Points on a hilly landscape, in no order, each with its height.
From any point a ball takes the steepest step (drop divided by distance) to one of its 2 nearest points. It stops when none of these is lower. Distance is the straight distance between rows; heights are no part of it.
Z231 h=68: [ 90  46  83 130 112 147  90 162 112 164  54 181 126 136  72 156 136  69
 141 160  96 158 112 106 142 113 153 123 159 134  89 195  97]
Z454 h=262: [ 68 114  74 160 117 116 138 152 123 110  91 162 112 176  46 160 136 129
 144 137 110 104 140 127 109 116 163 128 140 160 103 162 124]
Z75 h=321: [ 76 100 129 126 137 158 110 129 142 153 131 102 180  92 164 139 130 120
 138 112 138 140 140 127 120 105 144 102 128 110 133 137  88]
Z541 h=320: [167 134 161 141 142 155 151  87 129 131 123 122 158 121 146 114 107 118
 150  96  95 142 124 140 127 123 121 143 135 136 121 119 135]
Z205 h=537: [ 78 183 153  93 102  93 140 160 105 144 139 119  69 169  97 138 124 131
 115 135 146  59 136 109 156 116 146 148  67  98  95 158  98]
Z654 h=131: [ 93 119  92 121 172 120  94 131 143 106 218 160 107  96 162 134 153 153
  69 187 166 129 129  94 152 160 186 143 111 122 115 148  69]
Z155 h=341: [122 166 109 114 142 103 107 145 116 109 177 112 101 152 158 109 131 158
 117 147 149 109 129  77 126 149 142 149  97 105 115 102 109]
Z25 h=421: [ 57  91 155 205 142 109 146 131 124 149  76 190 117 124  88 171  98 134
 133 134 118 148 126 147  97 121 131 139 144  67 127 170  57]
Z741 h=456: [166 173 150  88  75  98 127 177 128 163 167  88 101 160 144 120 147 124
 143 127 182  86 135 134 161 114  68 125 135  77 158 113 200]
Z805 h=298: [ 45 110 127 164 138 116 133 132 130 133 141 177 139 151  77 172  99 119
 118 146 109 119 141 119 115 113 186 165 132  79 100 195  76]
Z704 h=373: [110 127 134  46  91 147 114  94 105 137 118 131 133 109 152 181 155 104
 128 121 137  61 110 159 181 130 131 120 124 144 114 133 151]
Z355 h=423: [108 114  95  49 111 130  87 118 109 133 136 140 150 112 159 150 164 112
  96 163 144 122 117 112 164 141 142 118 111 144 116 126  85]
Z621 h=149: [151 106 122  94 110 213 147  71 161 124 107 138 192 118 145 104 136  94
 132 112  61 190 126 125 134 121 171 148 150 171  92 154 153]
Z993 h=97: [ 98  54  68  60  98 142  91 146 107 156  80 163 150 143 105 149 148  70
 115 179 105 161 113  97 154 106 155 143 138 142  91 168  97]
Z534 h=96: [173 146  94  73  93 116 107 134 127  87 149 140 103 124 151 138 187 150
 116 168 161  85 114 148 184 161 121  95 128 187 115 113 178]
Z65 h=291: [119 150  95  92 118 116 113 116  76 118 123 153 111 158 110 129 127 114
 104 146  95  81 107 100 123 157 153 161  93 139 113 136 107]
Z126 h=347: [ 89  99 107 160 142 128 135 140 164 102 154 127 108 105 136 187 155 153
 142 134 166  95 135 173 157 114 139 107 174 128 147 131 159]
Z641 h=157: [103  93  85 115 151 138  98 127 132 104 191 137 132 106 165 153 151 130
 110 157 161 135 124  98 151 122 173 147 155 106 125 129 106]
Z399 h=572: [156 143  61 129 135 130 100 151 149  87 172  98 143 138 140  87 135 150
 119 152 146 156 147  81  97 131 154 114 134 159 154  97 143]
Z716 h=391: [177 100 151 173 171 157 133 118 148 139 151 150 168  46 175  84 140 130
 124 117 140 207 111 178 154 144  94  82 164 128 146 125 122]
Z837 h=300: [138 172 188 145 159 113 148 103 141 102 155 108  86 128 155 135  96 153
 136 123 163 113 133 148 113 152  81 148 118  82 146  72 152]
Z630 h=395: [173 158 109 121 116 117 121 141 107 120 109 104 124 159 123  97 122 133
 146 124 117 115 130 122 107 133 104 115 108 152 143  97 135]
Z524 h=621: [131 116 137 151 142 123 151  98 122 111 154 162 109 142 117 170 106 121
 133 129 110  96 118 133 146 126 147 181 163  96 113 145 145]
Z299 h=237: [ 99 104 183  98 146 137 111  96  86 159 125 150 131  75 164 170 126  97
 137 105 152  82 104 179 188 149  94 123 130  91 124 136 113]
Z583 h=32: [104 129 101 197 187 172 155  92 162  94 127 142 129 112 105 137 110 133
 125 132 121 179 136 108  85 115 212 140 165 131 156 115 135]
Z724 h=211: [151 142 106 100 131 163 131  65 129  82 169 142 125 147 117 150 127 125
 104 139  98 107 125  94 136 135 209 200 140 151 107 142 180]
Z499 h=509: [151  74 171 100  87 118 116 159  97 187  89 124 133  86 168 154 129  81
 152 109 146 119  99 151 201 102  82 115 150 105 121 161 133]
Z567 h=228: [151 126 144 163 135  99 130 163 138 162 107  95 143 130 123  82 107 152
 125 106 141 151 161 131  64 122  55  76 116 107 187  90 110]
Z650 h=427: [152 130 138  69  77 165 136 107 145 133 116 105 168 117 147 132 155 126
 136  96 112  98 131 173 149 120 120 101 128 181 119 139 188]
Z728 h=233: [ 85 176 198 137 144 124 153  91 128 133 123  97 110 136 146 153  86 135
 142  99 144  98 139 131  88 129  92 152  96  69 133  86 121]
Z942 h=296: [ 76 158 190 139 114 129 163 118 149 159 109  75 156 144 141 136  74 122
 155  90 130 129 161 107  66  96 108 152 101  61 134 112 110]
Z474 h=56: [115 103 131 159 110  69 112 196 103 172  42 116  97 133  56 128 118 104
 147 127 108 166 102  94 113 102 101 108 127 138 106 166  78]
Z727 h=387: [ 93  69  63 123 121 158 104 151 156 116 110 136 155 112 132 146 170 115
 129 149 140 137 133 147 139 102 155  78 164 170 140 151 130]
Z996 h=307: [127 112 143 162 128 104 148 144 163 108 145 134  86 108 124 167 166 159
 136 122 171  89 127 222 175 136  90  96 164 145 136 129 185]
Z975 h=638: [155 130 159 170 169 121 153  80 105 119 168 188 110 124 115 138 100 119
 104 133  90 126  95 153 145 161 126 194 146  93 113 147 133]
Z951 h=441: [ 60 122 115  56 114 148 101  86 116 139 146 143 157 117 139 167 151 101
  83 150 115  98 126 119 148 136 176 144  96 132 101 166  83]
Z961 h=451: [158 151 146 142 112 150 152 100 170 115 140 103 149 119 125 113 148 157
 121  83 114 120 140 175 133 133 118 104 138 178 125 123 198]
Z620 h=371: [ 36 100 176 170 115  98 165 144 137 154  99 147 115 126 107 186 101 136
 142 120 149 116 142 149 119  89 127 133 130  50 111 173  69]
Z49 h=168: [122 172 148 113 138 169 122  70 117 120 101 111 142 107 140 135 135 136
 134  98 115  93 129 150 115 151 124  90 100 182 136  96 139]
Z767 h=485: [145 151 138 127 106 102 142 168 167 132 183  87 100 162 141 137 137 146
 140 130 179  98 150 137 117 111  90 135 153  79 166 104 191]
Z812 h=103: [134 101 162 107 113 149 136  91 133 135 130 143 147  89 159 145 168 121
 129  98 126 115  99 199 198 142 105 113 150 153  91 150 160]
Z190 h=309: [109  96 166 129 190 157 105  88 115 130 157 164 131  48 168 161 137 116
 127 128 160 127 107 178 174 163 113 119 148  91 144 124 105]
Z246 h=187: [ 69 157 138 187 142 108 165 119 137 108  87 147 102 159  68 135 110 156
 127 126 114 117 152 138  69 138 137 110  91 146 120 130  73]
Z451 h=210: [163  85 139 165 116  97 123 145 112 146  70 168  79 115  82 162 157 112
 133 125 106 120  79 165 181 126 103 118 171 161  99 173 140]
Z285 h=583: [239 172 116 141 140  88 114 141  91  98 128 145  98 147 140  60 139 149
 128 155 119 149  98 101 140 181  96 122  99 153 131  85 127]
Z150 h=206: [129  80 168 110  98 169 144 132 148 156 118 115 176 107 177 142 116  93
 165  93 101 126 138 156 163 101 134 131 172 108 114 166 156]
Z315 h=404: [149 175 143  88 103  95  93 170  83 162 106  93 128 142 140  72 129 127
 122 128 141 136 121  88 129 126  95 101  53 120 115 110  72]
Z379 h=303: [109  83 135 155 159 142 103 138 119 154 103 142 145  66 157 146 154 124
 136 120 154 141 117 180 148 134  94  70 139 131 155 127  91]
Z663 h=462: [168  72 177 116 118 139 116 123 103 179  84 160 149  78 167 128 148  86
 134 110 114 152  93 171 196 133  82 112 146 128 100 158 110]
Z475 h=167: [148  94 110  63 110 191 119 103 135 135 105 120 198 123 158 116 116  82
 151 135  87 169 134 104 121 106 154 138 141 154 129 134 128]
Z424 h=248: [125 137  62 111 157 162 109  92 124 102 126 156 141 124 121 103 146 111
  98 156  99 164 126  92  98 151 170 117 114 188 135 114  82]
Z586 h=370: [106  81 102 145 128 167 136 139 180 115 131 124 149 110 135 155 149 127
 147 123 131 117 144 167 145 101 157  97 189 149 144 157 172]
Z879 h=346: [188 137 115 112 137 156 120  88 128 105 144 128 157 108 158 108 140 120
 126 133 114 149 120 125 135 139 135 118 130 163 131 109 135]
Z4 h=263: [ 99 115  58  91 142 150 105 109 120 116 132 171 151 143  92 106 145  97
  83 184  91 164 135  89 108 136 186 141  96 172 104 160  62]
Z968 h=112: [137  63 117 171 126 136 107 149 107 166  71 207 111 138  74 162 102  70
 136 151  76 139  99 119 148 120 145 164 178 102  99 196 109]
Z117 h=405: [146 136 148  31  85 179 135  62 121 134  96 136 170 107 149 157 152 109
 128 112  94  98 108 163 163 135 129 113 109 186 108 129 149]
Z679 h=160: [186  76 140 157 115 117 113 138 101 168  58 188  92 123  75 137 135  77
 122 135  69 153  71 132 166 133 110 146 169 148  82 190 115]
Z580 h=118: [161 107 103 134 110  65  79 198  92 152  66 101 100 129  85  93 136 108
 132 146 117 178  92  75 116 120  96 103 118 153 118 148  77]
Z46 h=553: [104 128 127 137 102  69 126 215 137 151 130  92  92 158  95 124 140 142
 133 147 170 131 155 121 132  81 125 114 100 114 119 158  96]
Z139 h=386: [ 85 123 145 139 171 149 111  94 135 125 186 104 137  99 170 167 108 140
 121 120 161 140 146  86 126 117 181 186 128  64 137 114 123]
Z760 h=133: [136 113  95  71 113 201 137  69 142 105 109 162 169 143 106 144 137  93
 133 144  69 144 126 115 129 120 191 155 148 182 104 158 156]
Z450 h=547: [204 115 122 141 133 106 119 154 119 124 169 107 149 132 162  95 103 125
 151 137 139 160 127 101 127 108 102 146 150  86 145 106 130]
Z623 h=639: [159 147 142 159 168 118 107 116  69 155  75 145 127 111 131  89 118 119
 123 119 108 155 108 125  98 164  83  96  82 148 146  86  45]
Z278 h=420: [194  74 145  83  93 125 101 140  90 178  59 151 139 104 141 126 135  63
 131 137 103 163  81 118 181 112  98 129 147 138 105 161 102]
Z199 h=476: [165 163 121 172 113 116 163 116 151 106 126 125 122 134 110  92 171 174
 110  87 112 135 115 197 136 161  77  93 137 196 117 108 195]
Z428 h=507: [144 208 153 132 123  62 121 173  99 138  91 116  53 175 132  83 129 148
 131 138 148 111 104  93 122 161  62 128  63  96 142  82 120]
Z959 h=259: [ 79 160 103 102  87 104 130 137  76 131  87 159  99 180  57 146 128 118
 111 133  94  61 120 110 123 144 156 150  84 154  94 166 121]
Z514 h=170: [200 141 112 106  89  84 135 149  96 110 139 139  84 169 116 119 146 127
 137 136 126 108  93 120 177 123 120 168 137 127  97 137 171]
Z40 h=359: [ 88 111 132 143 144 159 126 121 152 132 149  85 174 126 149 140  91 122
 151 111 129 154 158  79  98  88 180 173 141  81 134 124 129]
Z56 h=194: [148 107 114 187 140  83 141 168 142 103 133 138  75 132 121 149 137 158
 139 150 161 128 126 157 130 125  93 119 159 116 153 110 141]
Z638 h=379: [106 165 134 116 167 121  96 122 109 117 165 133 109 105 166 108 138 157
 102 144 157 113 124 110 135 180 119 109  84 132 121  94  84]
Z719 h=230: [129 105 119  59 115 172  88 106 153 146 135 103 207  68 193 135 152 111
 112 142 152 147 147 132 146 131 125  72 135 148 160 111 130]
Z42 h=424: [ 87 156 141 146 192 105 107 128 112 128 167 176  84 100 139 117 126 160
  68 164 142  99 109 137 134 204 126 126  67 134 122 131  65]
Z498 h=586: [119  93  76 119 114 123 119 180 173 134 177  85 153 151 110 102 132 148
 133 129 156 138 181  99  90  89 137 110 162 117 166 129 164]
Z418 h=403: [145  76  66  78 104 129  85 153 121 126 115 138 153 120 145 136 163 105
 116 172 144 154 117 112 157 115 132 108 150 159 128 130 113]
Z494 h=364: [150 105 169 174 196 138 131 105 132 112 166 165 119  52 156 123 134 144
 128 130 162 173 103 195 170 159  96 117 162 108 141 110 116]
Z121 h=438: [120  96 157 127  84 100 123 189 108 199  60  99 125 104 123 140 116  89
 152  95 138 121 123 129 148  93  73 103 139 102 145 152 124]
Z910 h=236: [117 138 130 150 149 134 118 124 127 125 106 129 125 100 136 136 149 145
 130 111 143 109 131 181 129 149  95  61 120 170 159 100 125]
Z992 h=670: [173 171 164 143 168 143 123  88  95 129 107 126 142 109 152  91 105 126
 138 106 113 143 119 142 106 160  83  99  94 149 151  73  98]
Z739 h=348: [132 134 146 171 161 106 140 131 162  88 193 112  91 112 160 149 113 169
 138 144 181 135 137 139 120 131 110 151 158  76 160  88 157]
Z562 h=422: [ 96 124 168 147 192 123 120  90 120 116 197 149 104  90 154 171  91 135
 111 139 153 117 117 121 140 153 140 196 141  46 143 115 120]
Z836 h=747: [105 132 101  93  84 133 142 116 106 112  97 162 103 163  81 182 146 109
 141 125 102  45 117 144 153 125 158 145 141 163 101 167 171]
Z184 h=358: [149 146 142  62  90 129 103 137  70 169  92  97 166 127 162  98 105  95
 139 108 122 128 113  92 126 116  92 117  86 113 129 103  96]
Z797 h=501: [187 143 122 178 140 108 151 130 155  94 176 132 118 107 133  85 160 177
 103 120 150 160 114 174 152 164  90  96 156 159 127 102 179]
Z400 h=199: [129 152 101 130 136 114 104 163 117 121  91 126 106 141  94  76 155 159
 112 154 125 141 141 121 109 144 139  62  55 218 115 134  59]
Z776 h=588: [180 175 115 136 124 146 143 103 167  83 182  84 124 150 131 108 139 165
 117 117 137 136 154 113 118 123 170 158 135 161 132 104 225]
Z185 h=625: [173 110 166 121  80 118 180 158 166 173 132 101 146 159 123  93 120 127
 148  76 111 121 160 151 120 100  75 131 163 104 142 145 188]
Z488 h=324: [160 140 144  66  88 159 136 111  93 155  86 104 175 138 145 106 101  91
 165  98  90 115 122 117 117 111 117 131 108 144 122 120 132]
Z116 h=150: [186 136 129 200 137  89 171 153 165  90 133 122  84 154 112 101 114 165
 128 140 146 147 135 155  80 128  72 115 146 119 173  95 155]
Z985 h=203: [113 136 110  65 119 170  89 104 141 134 134  86 194 104 168 113 141 121
 110 137 138 158 148  98 111 123 152  98 101 161 138 105 105]
Z460 h=389: [ 83  75 148 139  94 101 133 206 128 194  88  97 153 127 124 127  98  99
 155 107 137 148 145 121 121  70 100 118 139  74 133 162 100]
Z519 h=44: [165 111 117  99  91 127 125 113 135 110 139 148 138 101 147 136 198 142
 105 127 142 121 100 189 197 153 102  94 147 188  91 136 178]
Z318 h=355: [163  85 118 185 167 149 120 145 145 140 109 152 148  65 148 105 146 129
 130 131 137 181 121 181 132 128 102  53 167 153 179 126 108]
Z334 h=479: [ 82  87 117 214 143 130 161 154 165 118  85 141 142 132  99 133  97 147
 148 134 125 171 147 146  71  98 122 105 162 104 159 138  98]
Z994 h=392: [175  98 114  62 103 145 109 108  92 144  75 166 148 124 130 129 146  81
 121 148  93 140  94 127 159 126 121 127 126 167 113 139 103]
Z392 h=411: [148 174 144 113 103  99 135 153 114 135 124 108  77 155 132 137 140 130
 147 117 156  75 120 156 151 133  79 123 118 117 136 105 174]
Z735 h=597: [171 161 120 124 116 123 152 121 154  90 184  91 107 174 128 134 123 144
 149 124 132 112 142 109 130 110 152 191 147 111 116 114 204]
Z897 h=164: [154 125  91 105 109  85  74 186 104 136  80 110 120 131 101  74 162 133
 114 165 133 174 120  94 115 136 116  76  79 198 119 135  72]
Z711 h=454: [ 83  69 104 196 146 182 151 157 187 124 101 139 154 115 121 139 104 128
 161 128 108 172 154 152 104  97 165  98 202 110 164 162 142]
Z908 h=671: [156 117 189 147 108  90 170 149 134 149 131 114 104 133 145 141 112 123
 154 104 153 120 115 177 159 110  59 150 148  75 125 127 165]
Z118 h=580: [150 137  80 140 143 156 133 112 156  80 152 107 131 143 117 114 127 139
 132 135 123 140 143 107 105 117 177 130 149 177 146 112 174]
Z366 h=352: [ 80  81 141 151 132 123 124 175 140 166 131 106 163 112 138 127 112 132
 147 126 145 162 154 134 123  74 138 110 123  85 125 159  59]
Z867 h=239: [192 152 110  28  73 172 126  96 141 104 134 108 181 141 139 120 143 131
 125 135 100 144 124 117 138 125 151 136 113 189 112 112 181]
Z595 h=328: [ 37 103 158 174 145 104 150 126 148 124 165 158 110 119 111 192 103 153
 120 144 147 120 142 139 123 105 165 166 136  43 114 171  72]
Z844 h=459: [ 52 148 125  80 118 145 107  82 115 124 165 132 136 130 127 187 126 112
  94 133 117  59 130 109 134 144 195 183 105 114 105 162 137]
Z568 h=669: [168 167 151 169 192 158 141  59 120 105 149 133 127 116 139 105  87 129
 115 122 110 168 125  87  93 147 166 171 118 123 152  84 122]
Z89 h=66: [119 147  91 169 204 175 128  67 137 100 149 169 115  91 123 121 128 117
  90 142 114 166 122 102  93 152 210 142 139 146 157 115 112]
Z687 h=608: [177 168 123 141 159  94 104 133  70 126  95 144  95 145 132  75 123 140
 118 138 113 133 103  95 107 182  96 117  78 144 140  81  84]
Z38 h=315: [161 122 161 121 144  91 121 124  95 111 172 161  80 106 143 146 146 132
 120 139 166  95  94 168 205 170  97 154 142 101 104 125 152]
Z966 h=368: [185 140  94  85 118 132 103 116  92 110 106 146 130 132 137 104 153 120
 117 153 117 131 106 118 139 153 118 110 110 184 131 108 113]
Z55 h=606: [125 165 154 139 153  80 118 156  96 140 119 135  82 149 115  95 118 151
 109 148 128 117 124 104 125 149 124 122  53 123 109 130  45]
Z221 h=455: [139 184 153 132 103  66 124 202 111 165 101  82  93 170 117  75 124 136
 128 124 148 140 133 101 104 113  72 113  66  92 143 109  98]
Z919 h=382: [ 82 129 143 177 178  97 146 120 150  85 194 137  65 115 148 157  99 182
 112 156 174 128 127 116 111 148 131 179 138  54 147  98 113]
Z297 h=135: [185 160 106  74  63 100 129 148 125 100 162 126  94 158 135 130 185 147
 130 138 153  90 105 151 190 138 115 139 134 150  94 130 211]
Z251 h=232: [ 68 117 107 210 130  97 162 142 140  95  70 184  90 174  40 162 115 148
 134 140 119 131 142 139  76 127 144 121 135 137 116 154  96]
Z412 h=383: [142 125 153 178 153 122 153 125 198  96 190 112 108  94 139 131 134 180
 115 125 185 136 154 181 128 132 103 101 170 113 175 103 199]
Z85 h=277: [ 68 169 152 102 103 123 146 104 100 141  98 131  96 145 109 186 130 120
 143  96 129  36 126 158 145 132 121 129 114 126 117 127 144]
Z357 h=609: [135 118 125 144 131 116 157 123 143  97 177 126 111 170 125 167  97 128
 152 134 125 114 132  97 135  93 165 212 176  68 113 133 165]
Z219 h=294: [141 160 147  73 101 181 121  94 132 148 100  72 181 124 146 110 107 120
 147  87 103 114 155 116  85 118 130 112  96 160 147 102 164]
Z437 h=196: [109 117 101 111 147 191 119  67 141 102 148 136 155 131 126 155 118 104
 121 139 110 137 141  72 118 111 228 194 148 128 122 146 163]
Z390 h=697: [146 190 149 145 156 155 139  74 104 120  90 112 143 145 117 104  91 129
 144  98  85 130 135 103  69 148 126 132  91 153 143  83 110]
Z984 h=314: [ 97 163 101 115 147 110 118 129 117 110 165 144 100 155 114 112 127 148
  89 157 117  94 131  93 119 158 173 153  77 144 105 146  80]
Z634 h=260: [153  95 136 173 115 105 148 147 142 121 106 153 101 118 110 149 168 144
 128 113 130 119 105 204 180 127  91 103 164 168 103 152 168]
Z461 h=185: [175 117 146 180 137 112 169 140 180 133 126 109 123 143 110  83 103 163
 128 109 137 153 169 144  58 115  69  87 153 107 201  99 150]
Z759 h=646: [147 130 182 145  68 101 203 154 155 156 108 103 107 174 118 135 104 105
 161 100 137 105 137 158 117  87  66 157 152  71 138 146 186]
Z458 h=491: [170  92 146 110  92  88  96 200 103 201 107  97 150  98 157 107 118  98
 135 113 163 139 132 110 145 100  63  94 139  82 161 132 122]
Z327 h=264: [185 192 150  59  95 173 116  83 128 112 139  80 158 135 151 111 130 144
 128 108 117 116 143 113 113 129 142 135  86 168 128  92 196]
Z926 h=283: [126 132 142 152 149 137 132 125 146 136 134  97 155 111 154 126 105 133
 143 108 136 140 144 131 101 116 112 112 131 108 162  96 126]
Z53 h=570: [ 89 199 166 111 130 100 134 148 112 140 110 129  66 164 103 119 133 156
 111 133 134  64 139 133 133 142 127 103  42 147 101 135  81]
Z10 h=121: [139  76 123 150 104  96 118 191  96 168  66 129 116 143  94 131  97  81
 160 130 112 153 105  86 134  86 107 149 160  96 113 156 108]
Z577 h=465: [109  99 129 197 150 117 143 139 123 131  75 163 116 127 100 154 118 127
 145 125 118 142 126 147 110 119 113 116 151 117 141 129  91]
Z939 h=100: [124 156  85 189 152 116 151 155 169  88 130 102 108 156  92  87 115 173
 116 136 131 153 156 119  54 134 128  93 123 163 175  88 130]
Z62 h=65: [100 147 109 197 171 154 153 111 178  96 127 102 135 116 111 116 107 159
 118 123 135 173 156 117  60 116 178 103 139 151 183  92 145]
Z367 h=596: [113  64  99 110 105 153 131 172 163 149 139  97 179 145 124 105 104 110
 165 117 113 145 174 103  99  81 140 119 171 114 151 153 173]
Z522 h=207: [ 80 173 139 126 118  97 134 117  77 141  86 162  78 152  83 160 123 120
 101 117 106  40 114 145 130 172 125 135  84 139 116 142 124]
Z605 h=573: [126 171 179 146 160  61 114 157  86 145  99 134  63 125 134 100 116 155
 111 133 154 125 102 123 126 178  59 114  64  91 128  90  69]
Z540 h=532: [ 72 150 135 147 111  99 145 176 174 130 149  85 101 161 108 139 141 162
 130 133 168 102 170 149 107  93 124 105 103 116 127 132 117]
Z804 h=275: [129 142 139 123 130 129 103 151 127 167 115  86 177 115 139  72 123 140
 120 104 134 150 159 127  78 123  89  52  86 140 155 104  79]
Z105 h=102: [111 132  93 147 200 146 100  94 136  97 203 162 108  73 160 125 136 132
  75 168 148 162 118  87 122 167 196 152 131 118 151 111 101]
Z813 h=130: [ 83 167 127 168 150  96 138 123 103 123  88 173  86 153  66 130 129 149
  97 135  94  85 126 141  98 179 132 114  75 168 118 141  80]
Z839 h=716: [132 188 106 129 139 142 143  95 113  94 116 108 127 187  92 105  94 138
 147 116  83 123 147  70  63 137 166 168  97 151 128  94 138]
Z789 h=510: [ 88 168 137 144 109 111 153 154 192 119 170  70  89 177 124 143 137 166
 127 130 179 100 169 127  71 111 112 138 128  92 162 102 175]
Z888 h=737: [105 157  90  79  97 158 135  90 106 102 104 145 133 170  78 153 127 120
 143 123  83  71 127 109 105 134 176 153 117 178 108 141 159]
Z233 h=365: [160 168 164  98 129 118 130 100 107 114 164 120 104 133 151 130 130 135
 136 115 144  91 112 147 168 151 104 151 118 111 105 105 167]
Z107 h=332: [ 85 121 166 101 109 145 147  98 127 143 121 134 128 115 140 197 129 106
 160  92 128  53 123 172 174 115 136 137 149 110 111 154 162]
Z497 h=433: [125  81 142 217 142 153 190 133 210 109 116 141 136 113 118 129 106 154
 140 122 115 170 146 181 104  99 133 102 202 112 163 149 165]
Z896 h=186: [179 120  97 120 106  99 133 161  93 120 122 123 116 181 107 106 109 105
 159 142 113 129 115  86 129  98 129 173 140 114 117 127 144]
Z828 h=178: [ 84 105  92  90 133 169  96 104 150 108 160 107 168 118 153 149 144 117
 118 145 143 145 143  80 127 103 199 150 139 127 120 139 124]
Z141 h=159: [139  91 106 120  99 110 134 182  90 159 103 110 148 175 114 105  74  82
 176 129 109 158 128  65 116  72 122 172 147  80 112 141 124]
Z378 h=117: [102  82  80  52 113 190 116  93 131 137  88 174 171 131 120 160 143  71
 126 162  82 140 126 122 148 117 171 142 151 150 108 162 115]
Z254 h=481: [ 48 156 139 100 107 118 138 110 102 146 147 132 134 159 102 178  96 105
 123 113 112  64 135  99 130 115 174 188 111  72  94 167 117]
Z526 h=546: [205 144 117 135 146 110 124  97  97  93 169 176 117 108 146  79 170 144
  89 140 127 170  78 141 173 194  97 140 134 158  86 108 138]
Z77 h=234: [106 158 150 103 139 160 100 110 132 151 128  74 192 110 153  87 111 129
 124 106 124 157 158 103  82 113 138  92  66 148 131 109  70]
Z733 h=276: [ 78 109  96 132 152 141 113 120 119 125 156 162 150 143  96 129 118 102
 111 157 101 145 139  90 106 113 193 163 113 114 101 175  64]
Z535 h=574: [116  99 102 121  95  88 114 214 151 167 164  79 136 155 116  99 133 136
 131 127 173 140 168 105 110  77 113 114 138  86 149 142 129]
Z861 h=566: [226 182 116 126 120 109 133 107 112  88 164 127 129 145 146  58 155 162
 111 125 108 162  95 116 141 179 100 134 114 162 100  89 162]
Z376 h=229: [ 98 150  75 136 151 146 121 120 129 100 114 136 129 128 106 100 155 148
 106 137 116 128 134 121  97 158 159  79  97 211 129 114  85]
Z6 h=250: [152 109 136 158 152  82 111 169 125 110 165 144  77  92 151 148 147 156
 132 151 196 116 119 167 181 153  85 114 156 106 138 103 146]
Z513 h=162: [ 56 187 159 127 141 164 131  85 141 127 118  97 144 137 102 140 115 148
 125 101 116 104 170 116  90 122 186 120  68 157 106 130 100]
Z160 h=410: [137 108 150 208 166 137 179 112 188  93 154 138 115  88 132 138 125 170
 125 127 145 163 124 187 129 118 126 112 181 119 155 116 166]
Z791 h=561: [189 114  73 119 111  95  96 191 121 117 160 103 144 154 139  77 130 132
 136 157 152 156 143  82 111 110 114 121 142 115 153 108 142]
Z358 h=161: [130  92 181 101 124 168 140  79 133 153 147 134 172  81 189 142 138 100
 134  89 109 145 103 158 190 136 125 156 155 101  87 153 145]
Z2 h=109: [ 79 179 125 138 141 147 127 108 148 111 123  96 122 133 123 139 134 159
 125 108 131  95 149 131  93 139 145 105  99 160 134  96 136]
Z332 h=183: [114 103  80  73 123 186 107 116 151 133 119  96 215 118 141  91 120  99
 131 143 104 196 155  85  87 108 161 103 120 171 148 121 124]
Z307 h=523: [178 132 114 172 145 101 141 114 125  94 188 142 135 111 152  88 160 163
 100 111 141 182  80 142 161 177  86 153 168 120  90  91 171]
Z779 h=727: [104 177  78 115 121 154 139  96 106  92  86 139 127 182  60 113 120 135
 149 119  72 101 137 103  67 147 167 126  95 205 118 118 136]
Z342 h=224: [174 142  99  62  83 160 141  91 139  85 161 115 147 162 124 131 143 134
 129 128  98 123 118 103 144 115 179 189 135 166  83 134 199]
Z387 h=654: [181 154 151 170 185 130 151  63 121  92 189 157 109 125 129 111 102 137
  96 128 100 157 104 106 130 163 155 206 137 110 118 117 143]
Z652 h=526: [193 111 152 122 123 108 105 165 111 172 148  98 175 107 173  84 100 116
 144 119 150 155 139 115 120 115  71 101 132  78 166 104 119]
Z536 h=146: [ 75 137 186 123 151 131 132  91  97 158 118 131 135 105 147 162  97 112
 139  96 129  93 118 141 133 138 109 143 109  75 127 115  96]
Z851 h=607: [136  70 149 132  93 139 172 169 175 161 120 105 157 163 117 103  82 109
 172  93  99 142 186 124  95  82 115 132 183  88 155 155 180]
Z493 h=508: [ 68 132 127 102  87  97 135 155  93 150 127 124 100 153 108 170 123 107
 129 114 145  73 120 107 161  96 138 165 122  79  99 161 118]
Z563 h=335: [ 83 131 141 128 109 127 147 151 163 148 151  66 159 153 138 137  93 125
 153 103 143 123 169 101  86  83 133 156 133  73 144 122 146]
Z701 h=238: [126  75 143  84 119 192 113 106 163 145 134 109 192  77 203 149 136  93
 140 124 127 153 140 141 160 107 150 108 165 118 142 151 144]
Z311 h=471: [ 89 123 124 151 178  99 103 136 103 126 132 181  70  85 125 151 159 151
  85 151 156  89 104 166 153 200 111 106 106 150 134 126  89]

Where does a ball stop that starts at each point below?
Z428 => Z583
Z357 => Z926
Z839 => Z522
Z25 => Z474
Z759 => Z116
Z53 => Z231

Call two points neighbours if one is among the 2 nearest of the other. Go from one point of each pair to the other, from neighbour to neighbour, staying as low as possible. Name the highest point that can't be avoided.
Z519, Z116 => Z804
Z519, Z474 => Z896
Z2, Z728 => Z716
Z519, Z231 => Z701
